Each row is a point on a landscape with many valleys, with its height.
From any point a ball rolls to the lowest of the 6 points nearest to it. It stops when none of these is lower. Distance is the straight distance between rows; heights are no part of it.
K32: [138 112 194 156 121  90 131 106 125 168  82 105 118 107 152 128 106 124
  73 100 155 137 135 122 112 106]  h=15.2
K214: [127  88 133 107 136 138 104 145 123 115 160 152 123 161 103 107 133 135
 180 134 128 153 107  91 139 126]  h=42.1
K208: [146 102  67 118 195 170 127  61 129 125 169 174 154  38 196  80 133 114
  94 169 131 132 117 116 148 107]  h=33.6
K510: [115  91  87 114 163 132 103  69 177 117 132 181 163 122 137 117 139 121
 113 155 128 149 136  90 147 120]  h=29.2
K638: [138  85  88 154 139 161 152  87 101 125 120 124 137  55 140 158 101 138
  96 145 138 102 136 120 117 117]  h=36.7
K289: [150  85 102 149 173 148 133  68 125 144 122 154 150  48 163 119 121 131
  86 149 139 126 127 115 141 109]  h=31.1
K434: [141 117 164 131  80 124 120 175 135  98 147 141 124 197  85 119 134 147
 178 111 125  99 112 156 117 107]  h=36.1
K534: [144 101 133 144 178 160 127 101  76 133 132  95 114  52 125 123 113 147
 117 119 144 128 120 129 113 113]  h=35.1
K318: [129 188  21 131 104 147 118 148 126 102 143 180 142 121 116 174 131 136
 106 155 122 134 170 134 110 181]  h=56.5
K612: [127 143 118 137  86 122 156 145 114 148 108 128 149 118 129 175 111 129
 105 130 143  88 143 133  92 151]  h=28.5
K511: [ 85 190  57 137 138 118 134 100 171  78 146  96 142 160  97 117 167 118
 130 180  72 138 143 136 146 148]  h=10.4
K823: [123 114 213 153 102 114 122 136 144 139 129  98 113 164  93 117 127 142
 141  94 144 118 117 150 113  99]  h=18.8
K171: [116 151 106 136 110 108 168 128 145 174 106 127 149 105 181 181  97 103
  54 144 124  99 136 130 121 148]  h=25.2
K11: [111 203  60 125 122 124 151 160 148 140 124 140 141 120 159 177 121 107
  93 153 112 113 140 141 125 171]  h=34.9
K250: [111 114  75 123 153 135 108 103 155 101 147 137 154 146 102 114 150 130
 149 152 105 139 126  83 149 130]  h=37.3
K388: [130 169 138 125 150 118 158 161  82 173 103  85 118  76 178 129 118 101
  97 123 129 102 131 136 135 151]  h=28.6
K956: [117 151 122 128 131 102 151 136 148 167  98 129 141 111 194 125 114 109
  71 157 122 132 123 127 131 133]  h=20.1
K60: [156 128 168 119  51 120 116 192 161 111 161 201 100 218  96 154 128 141
 156  98 145  81 111 196  99  98]  h=40.3
K504: [136 109 155 124 161 110 134  95 150 164  97 115 128  91 187  72 111 115
  78 141 122 159 113 122 146 118]  h=9.0
K243: [124 116 157 155  71 114 126 120 163 104 124 144 152 185  67 153 147 143
 144 116 122 111 118 151 124 103]  h=23.8
K967: [129 164 177 134 138 121 137 172  67 126 125  71  83 102 113 130 143 127
 158  95 159  93 124 159 119 139]  h=29.8
K122: [139  95 141 139 116 139 145 147  56 156 117 124 100  82 143 173 116 132
 124  97 180 103 126 144 109 114]  h=22.6
K12: [142 111 185 147 122 139 118 147 109 123 140 103  89 137  71 129 120 158
 174 103 140  99 102 186 111  96]  h=32.5
K420: [132 138  92 116 108 149 166 167  44 129 123  96 117  72 107 175 130 122
 161 124 138  67 146 149 112 159]  h=68.4
K693: [142 125 144 118 156 132 120 179  69 145 130 134 102  84 160 120 127 127
 138 108 164 132 120 123 126 128]  h=29.4
K890: [120 109 194 119 134 127 121 126 115 125 134  62 107 165 125  81 133 133
 154 106 112 146 122  97 128 123]  h=26.0
K125: [153  88 162 108 154 130 128  95 138 168 108 162 133  88 219  81 128 130
  82 119 159 183 118 101 134 105]  h=16.1
K87: [131  81 197 106 111 133 117 126 141 117 157 116 107 216  74 101 129 133
 192 107 111 138 113 128 157 106]  h=30.2
K333: [118 174 128 108 147 120 124 179  98 108 138  83 119 128 114  90 153 119
 177 141 110 115 114 121 136 158]  h=32.0
K161: [117 156  86 118 180 133 132 143 102 123 140 136 128  69 160 103 131 123
 131 158 113 118 120 111 131 137]  h=32.8
K119: [119 149  35 118 107 121  94 123 177 105 132 209 154 182 133 132 146 118
 124 151 118 187 164 110 143 166]  h=38.8
K777: [114 178 128 112 157 107 148 169 101 137 114  98 118 107 154  96 135 117
 132 146 110 112 119 121 138 157]  h=21.4
K137: [135 151 190 129 135 104 133 159 102 159 100  87  93 120 154 107 122 113
 116  84 154 117 133 133 116 128]  h=21.9
K879: [136  89 184 144 131 129 114 119 120 145 122 125 126 123 129 118 120 142
 131 109 153 140 113 133 118 110]  h=15.8
K610: [120 153  90 114 118 122 177 144  64 162  93  79 118  62 155 162 120 108
 105 136 127  72 142 151 124 166]  h=43.9
K107: [120 143  69 147 155 148 143 122 112 109 139 117 142  68 112 134 123 138
 123 164 110 104 134 121 133 135]  h=52.2
K528: [143  70 191 133 122 125 104 145 135 163 121 161 113 135 136 141 115 145
 130 107 187 146 101 148 110 102]  h=18.7
K370: [117 160  78 156 106 138 151  98 130  90 133 110 160 116  87 159 134 144
 129 157 110  95 152 139 122 131]  h=63.6
K68: [104 161  38 139 141 119 117  85 210 103 122 134 147 141 136 158 140  95
  88 158  83 159 156 153 152 140]  h=43.5
K820: [141  98  78 144 154 144 180  64 149 145 102 112 148  40 185 128  88 113
  47 158 129 113 146 145 144 114]  h=35.3
K805: [120 121  44 149 137 140 153  80 159 129 117 154 157  78 158 171  99 114
  86 163 118 115 159 135 137 137]  h=48.8
K261: [127  92 149 121  61 108 101  97 191 113 113 195 158 211  53 166 153 141
 144 111 118 141 132 150 138  94]  h=23.2
K293: [132 180  62 135  83 124 126 152 149 123 137 174 152 161 114 170 138 126
 111 133 124 132 155 132 109 163]  h=46.1
K898: [120 154  82 136 153 131 174 115 136 139 115  94 131  56 162 137 100 105
  80 165  89 111 126 139 147 130]  h=34.8
K665: [143 141  63 152 104 157 138 142 104  63 150 140 142 121  55 171 145 165
 173 144 108  96 132 147 122 121]  h=73.2
K337: [114  81 134 101 122 118 115  90 172 126 124 146 163 188 103 116 137 119
 144 128 106 168 137  79 171 121]  h=30.3
K61: [ 99 135  60 127 139 112 112  73 189 103 132 135 150 168 113 120 153 103
 120 164  89 164 151  96 167 136]  h=32.4
K855: [119 187  67 125 142 125 132 173 118 108 133 136 144 118 128 136 139 116
 141 163 105 119 130 121 126 162]  h=46.5
K951: [144 140 214 118  70 116 130 188 148 105 162 130  73 214  80 119 144 129
 176  89 143  69 117 205 107  87]  h=39.2
K741: [102  85 169 107 144 110 128  66 184 160  95 109 158 163 138  85 127 112
 107 138  95 157 138  82 178 112]  h=25.8
K600: [112 151 144 143 136 140 130 145  98 105 139  74 124 125  84 109 144 150
 158 131 115 100 115 133 115 128]  h=52.4
K385: [122 132 196 126 118 127 120 157 120 117 142  76  94 153  99 101 132 137
 169  99 143 119 125 144 119 120]  h=25.9
K82: [104 208  36 132 104 126 133 142 173 118 133 147 134 159 135 170 141 107
  92 158  90 152 164 155 119 179]  h=44.8
K317: [135 102 109 127 171 143 128 122 117 136 136 175 137  63 185 115 129 141
 108 148 162 136 126 105 129 120]  h=40.5
K918: [161  89 197 115 153 116 114 127 111 160 105 142  82 121 197 111 114 123
 106  77 192 187 111 118 111  97]  h=22.7
K132: [153 111 186 132 145 108 126 136 113 164  91 118 107 110 192  94 116 122
  96  96 168 157 118 113 117 118]  h=17.8
K187: [140 123 193 150 146 122 117  93 104 145  99  54  91 100 124 107 114 140
 106  92 135 145 122 123 109 105]  h=13.0
K957: [128 149  37 122 149 146 137 126 122 111 146 182 151  79 182 141 125 113
 113 174 136 127 144 110 124 148]  h=56.8
K264: [141 147  49 154 103 149 124 135 126  79 141 167 144 127  72 170 140 152
 141 148 122 115 152 130 111 137]  h=58.6
K750: [132 110  83 138 150 146 121 124 117 113 134 152 149  85 134 145 124 147
 127 150 131 116 130 109 124 123]  h=47.3
K186: [124  97 205 114 135 124 125  94 137 149 114  73 119 170 137  71 114 121
 131 106  96 162 129  87 152 128]  h=22.3
K46: [135  50 153  94 158 144 107  61 172 149 119 158 158 121 141  98 133 122
 116 116 126 167 133  85 157  96]  h=27.6
K5: [104 148 128 119  81  92 121 121 192 140 112 155 150 203 134 128 135 115
 111 139 106 160 143  92 141 143]  h=36.2
K369: [126 105 105 105 144 126 111 132 146 123 133 187 151 139 153 107 135 125
 146 147 131 159 126  86 142 128]  h=40.0
K563: [123  79 143 143 148 133 113 108 135 140 123 151 146 108 128 125 122 142
 132 135 147 147 116 113 128 108]  h=20.3
K817: [129 132 178 114 120 104 123 167 121 157 112 121 119 156 160  94 123 114
 131 112 147 134 123 105 125 138]  h=19.0
K551: [127 119 176 109  67 121 132 144 145 102 147 154 135 238  96 116 130 125
 180 110 109 146 139 111 157 128]  h=34.3
K506: [142  77 200  97 131 116 115 153 127 155 132 147 104 169 155 102 109 123
 156  97 156 178 120 103 134 127]  h=20.8
K343: [106 179 100 139 167 142 154 124  87 109 145  62 131  77  99 114 141 138
 150 156  97  87 117 131 135 134]  h=21.0
K874: [137 175 124 114 165 128 152 158  37 147 113  80 101  44 141 130 141 112
 139 123 137  89 126 138 131 161]  h=31.4
K901: [164 127 204 109 172 137  99 111  96 125 120  49  69 120 136  94 113 127
 144  70 143 159 103 125 113 113]  h=10.5
K483: [111 185 114 101  83 110 127 188 130 102 135 140 149 193 117 104 148 115
 163 138 101 133 124 110 131 162]  h=70.7
K673: [154 104 187 129 172 154  92 118 108 132 147  81  78 117 110 116 109 149
 154  90 149 149  95 144 108 107]  h=13.8
K565: [125 126  80 138 102 145 164 132  92 147 105 125 147  83 144 178 111 119
 105 146 134  78 154 125 113 155]  h=40.6
K302: [107 157  47 159 143 127 140  82 167 105 132 121 153 113 121 153 121 116
  93 169  99 116 148 135 133 141]  h=44.1
K175: [109 178 167 128  93 106 140 179 127 141 113 105 125 159 134 118 143 113
 134 113 140  97 129 127 110 148]  h=31.9
K496: [120 185  37 151 140 136 123 136 129  84 143 139 142 117 111 142 139 124
 135 168 100 126 140 121 129 154]  h=56.7
K151: [ 92 187  63 122 106 104 125 129 197 105 134 129 134 196 141 141 143  94
 103 169  77 180 148 138 155 162]  h=53.7
K6: [119  98 169 169 108 117 122  92 149 148 107 118 147 131 100 143 123 143
 111 121 129 121 132 124 124 100]  h=16.5
K542: [135  71 181 149 111 126 109 108 146 152 125 138 122 134  99 138 117 150
 135 110 155 130 116 147 113  89]  h=12.5
K40: [140  84  74 131 172 170 156  69  85 120 138 132 135  18 175 129 108 126
  90 160 144 104 129 122 132 113]  h=5.9
K732: [122 180  62 147  84 128 140 113 163 133 119 148 153 148 121 186 118 126
  84 142 111 117 158 136 114 168]  h=32.9
K722: [151 135  85 153  68 137 106 125 144  71 141 174 149 169  50 168 150 163
 136 131 111 117 144 155 111 110]  h=46.7
K284: [135 160  55 129 134 150 125 162  83  77 157 153 139  91  90 152 139 149
 164 151 127  97 136 129 120 151]  h=74.1
K547: [130  90 162 125 153 140 109 122 117 128 146  94 122 143  99  90 128 134
 166 122 108 146 107 117 136 126]  h=33.5
K459: [162 146 188 129 162 131 112 142  69 137 111  69  45  98 130 142 105 123
 148  70 194 134 114 154 110  95]  h=5.6
K936: [158  64 195 102 177 153 103  87 123 147 139 100 105 146 141  89 113 133
 152  85 116 185 108 101 133 116]  h=18.2
K101: [150 109 145 113 111 132 114 207 104 119 155 169 102 152 100 132 129 141
 190 122 158 118 105 157 113 121]  h=62.9
K824: [105 171  50 119 142 113 141 141 190 114 134 161 142 116 193 135 114  91
  81 170  83 154 137 142 153 150]  h=32.7
K492: [128 181  96 133  80 135 168 156  87 117 128 113 146 120 104 180 138 136
 138 136 127  73 146 149 101 161]  h=47.4
K117: [115 107  78 111 104 107  93  86 188 112 119 189 166 190 110 132 158 111
 122 132 117 167 158  99 149 137]  h=7.6
K574: [137 113  82 113 195 161 113 135  60 116 169 146 113  36 152 101 137 141
 148 140 130 126 102 115 118 139]  h=40.7
K2: [160 104 157 126 160 150 115 162  62 133 152 129  73  96 124 142 124 145
 165 100 192 134 103 163 116 118]  h=23.7
K286: [101 154 139 115 114 103 138 150 147 142 120  99 135 176 147 100 125 117
 135 142 102 139 131  91 144 139]  h=30.4
K928: [120 139 224 116  83 120 139 155 140 101 157  92  93 214  66 104 139 140
 183  99 124  93 118 185 116  90]  h=30.0
K345: [146 144 153 129 143 128 139 158  46 153 107  95  88  73 152 162 120 119
 124  75 176 100 133 155 118 123]  h=14.8
K514: [106 203  73 112 141 129 133 164 115  73 156 110 138 136  90  97 162 125
 178 165  76 112 133 124 138 161]  h=47.9
K162: [121 167  37 156 108 127 114  97 165  83 128 159 149 151  89 159 154 128
 114 155 108 140 165 134 130 151]  h=56.0
K108: [157  80 163 106 177 166  91 137  89 142 160 141  71 116 150 105 131 148
 172 104 158 167  91 134 112 112]  h=23.5
K363: [114 125 185 112  81 105 123 178 146 138 129 138 127 199 124 111 128 122
 157  98 139 128 124 116 128 129]  h=34.0
K864: [129  72 198 101 123 107 113 111 156 168 100 156 132 146 169  97 115 125
 114 109 143 175 128  87 144 113]  h=27.4
K464: [132 104  66 116  96 158 167 123  97 155 112 153 150  82 182 191  99 120
  90 132 154  91 150 115 104 150]  h=46.3
K962: [121 139 144 128 171 130 121 144  90 121 139  73 115  97 118  85 135 137
 153 124 111 117 114 118 124 135]  h=33.1
K981: [ 95 155 178 137  46  86 145 119 191 134 109 130 153 222 106 132 148 121
 120 115 114 118 134 130 117 126]  h=19.1
K255: [125 127 102 130 187 151 121 110  83 110 157  99 124  65 109  99 136 143
 141 150 104 113 120 108 132 124]  h=51.0
K252: [110 154  88 129 160 130 120 134 130 109 140 126 138 110 139 113 140 124
 140 159 108 131 118  98 136 136]  h=41.0
K396: [ 86 127 147 129  88  98 133  73 201 126 100 118 159 206 104 132 154 111
 113 141  91 147 140 108 164 122]  h=25.7
K958: [173  56 173  88 199 181  92  71 106 146 156 132  94 107 166  97 140 134
 143  97 124 188 100 104 110 107]  h=14.2
K431: [128 126  69 133 125 138 101 138 128  65 161 155 145 161  79 127 158 148
 180 145 103 139 132 120 134 131]  h=62.1
K941: [116 104 117 138 148 128 117  83 169 129 119 135 157 128 120 115 133 131
 118 150 114 142 128 105 143 106]  h=22.9
K389: [150  89 168 121  80 131 103 125 160  99 152 159 109 214  58 122 134 148
 190 123 112 120 100 181 134  85]  h=28.8
K830: [128  86 153 101  83 118 119 130 160 118 134 182 145 226  95 130 128 132
 169 118 122 161 125  98 158 123]  h=38.1
K797: [139 120 116 119 161 145 108 164  83 108 161 142 118  92 111 113 138 144
 176 135 137 121 104 124 125 129]  h=40.8
K927: [105 142  45 120 177 127 117  81 187  97 148 133 153 134 132 113 146  99
 110 167  83 148 135 120 168 134]  h=43.2
K232: [130 100 130 134 107 112 112 117 162 135 106 194 161 140 136 159 130 135
 111 132 154 143 135 110 121 117]  h=26.8
K691: [132 123 139 122 158 115 128 139 115 155 106 121 129 105 164  85 121 124
 112 136 127 149 113 104 141 126]  h=13.6
K920: [116 110 117 113 115 125 113  94 156  98 140 142 156 197  80 120 151 126
 155 144  94 157 132  87 164 128]  h=37.8
K241: [119 147 136 153 137 138 148 139  68 124 109  93 116  80 123 143 121 137
 131 131 136  80 138 140 124 137]  h=41.1
K463: [160  58 214 132 152 135  93  67 140 163 102 134 107 103 143 131 111 148
 117  84 165 176 109 144 125  85]  h=19.4
K857: [154  84 206 138 142 115 105  98 132 173  88 124 109  97 175 112 107 133
  94  85 173 164 118 122 118  96]  h=17.2
K215: [111  71 185 127  95 111 103  91 183 151 107 155 144 172  94 135 144 137
 133 109 134 142 122 125 147  92]  h=27.3
K490: [149 118 164 131  82 123 131 193 117 140 140 168 115 151 108 160 115 132
 158 104 173  87 101 172 102 115]  h=43.7
K663: [145 167 119 100 186 122 163 147  92 156 126  94 104  45 209  76 119  96
  82 146 116 133 106 140 150 134]  h=36.0
K706: [134 138 108 119 109 121 120 189 111 120 136 169 145 131 126 135 134 136
 155 129 143 116 124 116 109 139]  h=56.6
K449: [130 105 186 117  71 118 128 144 153  87 160 127 111 241  65 111 149 148
 190 114 106 111 119 166 130 103]  h=21.5
K74: [111 138 125 123 115 101 115 159 158 142 115 156 157 166 151 113 127 124
 121 138 122 140 124  94 125 136]  h=33.9
K336: [106 197  93 124 168 134 151 148  94 111 131  78 123  63 138 114 131 111
 141 164  93  90 121 130 153 161]  h=32.6
K553: [139  91 111 101 190 146 143  58 166 150 135 135 149  84 170  53 128 104
  74 145  99 163 109 107 164 109]  h=14.3
K168: [120 103 143 153 136 113 136  83 169 147  88 120 157 108 123 133 121 129
  83 142 123 118 142 117 138 106]  h=17.5
K27: [118 164  91 112 172 142 139 164  65 117 136 111 127  53 125 124 136 118
 150 155 114  94 123 126 132 162]  h=43.8
K350: [175  97 189 121 152 152  90 129 100 157 133 131  32 128 128 136 103 144
 163  86 200 149  94 177 105  93]  h=12.3
K282: [128  87 171 119 119 119 106 140 132 136 135 141 120 168 119 116 129 136
 154 108 147 151 109 122 128 115]  h=22.8
K20: [138 111 132 131 200 157 122  94  87 132 144  83 113  57 139  75 128 137
 109 131 104 143 105 115 128 124]  h=33.0
K589: [120 137 148 140  43  86 111 123 193 129 115 175 162 210  96 152 139 131
 106 103 123 129 142 128 106 125]  h=10.3
K86: [101 178 117 148 104 116 148 128 140 112 125  90 159 149 101 142 146 139
 123 151 103 104 136 135 121 135]  h=47.7
K443: [149  98  91  99 132 153 158 145   4 153 115 115  97  35 164 176 128 115
 143 106 167  87 140 143 113 152]  h=62.6
K395: [140  94 223 153 136 125 105  91 129 145 109  83  99 127 117 126 110 142
 127  87 159 142 109 148 101  94]  h=15.1
K597: [130 137 120 138 121 142 127 175  83 105 142 120 122 103  85 142 132 140
 171 131 134  93 115 142 112 129]  h=53.5
K603: [145 126 154 142 113 139 136 170  79 131 123 116 113 110 100 162 116 147
 145  97 159  86 126 158 107 124]  h=34.6
K310: [101 155  72 165 129 121 149  62 188 116 109 111 164 117 125 168 118 113
  71 166  94 110 153 145 135 127]  h=30.1
K83: [154  96 160 111 153 137 106 182  89 144 141 165  94 115 158 122 131 133
 169 107 184 147 114 135 123 122]  h=33.2
K698: [107 110 134 107 119 107 132  84 186 136 112 139 154 194 131 111 133 107
 115 147  87 165 140  82 185 129]  h=30.6
K152: [147 110 111 127 168 159 142 134  44 133 139 106 103  44 147 140 119 137
 122 129 150 110 127 125 120 128]  h=41.7
K743: [ 82 195  45 178 106 122 142  68 204  89 135 113 148 163 104 184 150 108
  67 153  88 150 188 197 133 156]  h=60.5
K67: [130 138  71 163  85 126 116 102 169 107 121 174 166 147  88 179 143 137
 115 139 136 135 163 135 119 139]  h=53.1
K97: [137 137  96 119 194 152 152 116  56 132 130  94 101  20 164 100 121 129
 101 132 123 107 116 128 135 136]  h=46.6
K781: [141  92 167 106  79 116 115 172 142 117 144 176 117 212 101 120 131 128
 188 117 143 143 106 141 132 115]  h=47.1
K523: [129 157 155 116 108 122 131 202  95 104 144 122 123 140  92 117 147 126
 174 109 146  87 125 152 113 134]  h=55.5
K770: [129  74 201 122 145 126 106  82 158 169 102 105 137 130 136  89 124 131
 103 109 128 167 130 104 138 110]  h=24.7
K368: [120 173  90 147 115 146 134 145 108  73 152 101 151 127  63 135 158 157
 167 150 104  86 124 145 114 123]  h=76.0
K226: [146  97 194 133 141 129 100 145 109 149 119 127  81 121 145 125 106 141
 142  90 187 144 105 139 107  99]  h=17.3
K748: [101 189  89 151 100 105 157 120 166 136 118 118 150 138 154 169 117 114
  79 151  97 122 146 146 121 149]  h=27.0
K987: [131 154  39 140 104 144 137 127 132 130 131 178 158 112 147 186 114 135
  96 148 136 126 160 119 107 163]  h=43.6
K412: [113 176 118 152  64 103 144 121 172 143 114 152 159 175 121 168 136 131
  87 135 123 119 146 125 107 152]  h=22.5
K637: [113 133 181 168 104 107 145 112 145 146 100  87 145 133 117 134 127 138
 108 122 128 112 129 129 117 123]  h=13.2
K253: [120  97 173 156 109 105 137  95 150 161  98 128 152 116 128 134 111 138
  94 114 146 125 129 121 118 113]  h=15.9
K372: [129 133  60 128 184 141 153 103 149 129 132 133 141  50 182 110 112 103
  82 175 108 127 114 141 156 128]  h=39.1
K415: [ 99 173 104 125 121 101 137 142 167 131 119 131 143 143 159 127 128 112
 105 158  99 136 137 116 133 150]  h=25.0
K405: [124 129 207 138  80 105 138 174 122 160 126 120 105 158 123 143 125 119
 121  75 176  87 124 146  98 114]  h=35.6
K757: [136 115 123 127 147 137 147 159  59 154 109 138 110  68 176 144 117 133
 104 111 174 109 135 126 116 137]  h=27.8
K204: [150  87 116 120 200 181 105  93  67 122 170 128 106  32 150 109 126 152
 128 132 141 135 109 123 109 113]  h=35.0
K742: [143 199  78 118  86 132 117 195 107  87 146 156 146 160  89 147 165 129
 159 123 116 113 142 144 106 175]  h=74.3
K752: [132  67 189 104 139 135 106 108 134 137 149 111 111 185 100  94 120 133
 167  96 108 160 122 101 157 122]  h=25.3
K766: [138 130 146 129 172 139 108 159  76 131 139  97 104  91 138 100 129 132
 144 118 137 129 109 125 121 127]  h=24.1
K900: [115 124 193 107 107 133 130 155 117 118 155 100 112 202 100  80 124 132
 176 107 112 140 130 108 143 135]  h=35.2
K84: [138  76 174 156 149 139 115  93 126 152 110 132 133  84 126 139 107 158
 108 115 156 136 118 124 119  97]  h=16.7
K721: [159  91 138 111 195 162 106 109  77 138 156 126 104  67 177  91 136 141
 129 114 139 152 105 114 117 109]  h=21.8
K593: [126 155  62 125 142 140 167 140 101 136 119 141 137  57 179 151 102 114
  95 151 125 103 140 125 129 153]  h=41.6
K588: [158 166 162 106 186 127 118 159  51 134 115  79  70  62 160 105 135 110
 135  83 156 134 113 129 119 135]  h=14.6
K237: [123 117 119 139 170 119 159  67 184 151 110  92 145  77 156  94 116 107
  69 151  93 139 115 129 155 113]  h=13.9
K206: [153 145 208  87 162 127 102 158  90 133 127  66  47 144 162  88 111 100
 163  60 165 156 122 115 125 116]  h=16.3
K867: [128 122  93 135 108 115 137 126 148 152 111 185 164 111 169 159 112 120
  76 142 150 126 146 110 108 139]  h=29.7
K856: [115  87 191 109 112 112 134  82 168 138 116 129 150 211  97 116 125 113
 131 118  89 158 144  77 191 125]  h=31.0
K569: [112 173  30 126 129 122 104 131 162  83 149 151 135 167 117 120 152 110
 129 160  87 165 147 115 145 160]  h=45.2
K439: [139  70 156 132 129 106 110  95 163 161  96 168 155 113 148 135 121 134
 100 115 151 147 127 113 122 100]  h=19.6
K482: [135 136  81 134 153 126 181 126 125 154 101 110 131  68 193 143  94 103
  53 156 110 117 129 145 137 137]  h=27.7
K172: [119 129 166 145  76 101 136 134 157 158 103 146 151 157 134 146 119 126
 102 110 150 126 121 123 101 126]  h=18.6
K351: [121 116 124 111 136 147 118 147 117  92 168 101 132 175  72  97 152 138
 188 140  93 128 108 119 141 126]  h=54.4
K391: [132 170   9 139  89 146 125 119 156 134 144 183 145 137 132 188 124 117
  75 136 124 147 196 148 112 201]  h=57.2
K994: [129 142  93 149  92 130 134 150 122 114 127 157 153 140 100 166 121 148
 132 136 138 109 141 132 110 136]  h=41.2
K26: [104 140 109 138 132 104 143  93 196 134 107 112 152 118 152 121 126 117
  85 160  99 142 129 124 157 121]  h=19.2
K41: [106 178  59 136 110 128 180 112 172 134 120  99 152 100 179 202  95  99
  56 149  86 118 159 166 135 150]  h=17.1
K358: [154  91 169  91  90 138 112 171 134 102 177 162  86 245  84 102 113 134
 211 117 116 121 104 151 158 120]  h=40.9
K709: [104 218 134 126  81 108 166 168 129 132 123 110 150 154 112 161 142 125
 117 120 120  77 140 152 101 163]  h=43.4
K843: [149 105 169 146 145 124 132 126  76 154 105 110  99  72 160 131 112 136
 103  98 175 127 122 133 116 108]  h=21.1
K934: [107 202  77 122 103 123 131 159 140  97 141 136 143 163 107 138 163 132
 147 157  97 121 151 139 119 163]  h=57.3
K238: [134  95 140 139 115 126 149 121 105 167  97 146 142  95 163 160 102 131
  85 122 167 105 129 121 107 124]  h=20.5
K34: [105 170 136 119  97 119 141 147 135  82 155  94 145 195  73 101 160 142
 179 129  87 114 129 131 129 128]  h=70.3
K407: [123 140 195 140  62 110 138 167 149 115 138 142 113 189  93 134 132 135
 144  83 154  85 114 159 104 102]  h=27.2
K950: [130  70 173 127  98 108  98 125 163 152 114 182 145 157 116 135 126 141
 138 108 161 150 101 124 126 104]  h=20.6
K552: [118 136  97 152 155 152 170  93  88 123 118  48 120  43 130 137 100 134
  98 149 106  80 147 144 135 131]  h=8.4
K731: [127 143 146 146 140 117 161 127 100 164  85  75 118  77 154 135 106 124
  76 118 137 108 143 129 122 132]  h=32.1
K305: [142 108 208  94  91 134 126 178 136 117 161 126  75 215  89  97 129 137
 200 102 140 103 107 172 135 107]  h=35.7
K426: [105 158 127 134  89  97 116 129 160 109 130 134 157 194 101 124 148 136
 137 142 113 126 134 111 128 126]  h=35.5
K679: [122 134  50 138 143 129 107  94 177 105 129 178 154 131 136 131 135 119
 108 162 116 152 149 109 143 142]  h=38.7
K892: [153  97 208 111 140 147  99 138 121 134 147  91  60 176 102 102 110 130
 182  86 148 150 102 159 118 104]  h=21.2
K240: [128  88 112 151 113 128 106  90 161 119 116 177 166 130  94 152 133 148
 129 133 139 130 130 118 128  97]  h=28.0
K686: [141  99 195  87 146 146  98 159  98 125 157 108  67 168 121  91 118 127
 184  90 151 152 106 124 123 124]  h=32.2
K581: [103 162  92 123 118 115 129 139 155 124 128 125 142 162 138 106 138 118
 133 162  92 144 135 101 144 154]  h=32.3

For each start below, name the point where the ball stops.
K987 | K504
K900 | K459
K593 | K504
K741 | K459
K934 | K589
K857 | K459
K372 | K504
K824 | K504
K731 | K459
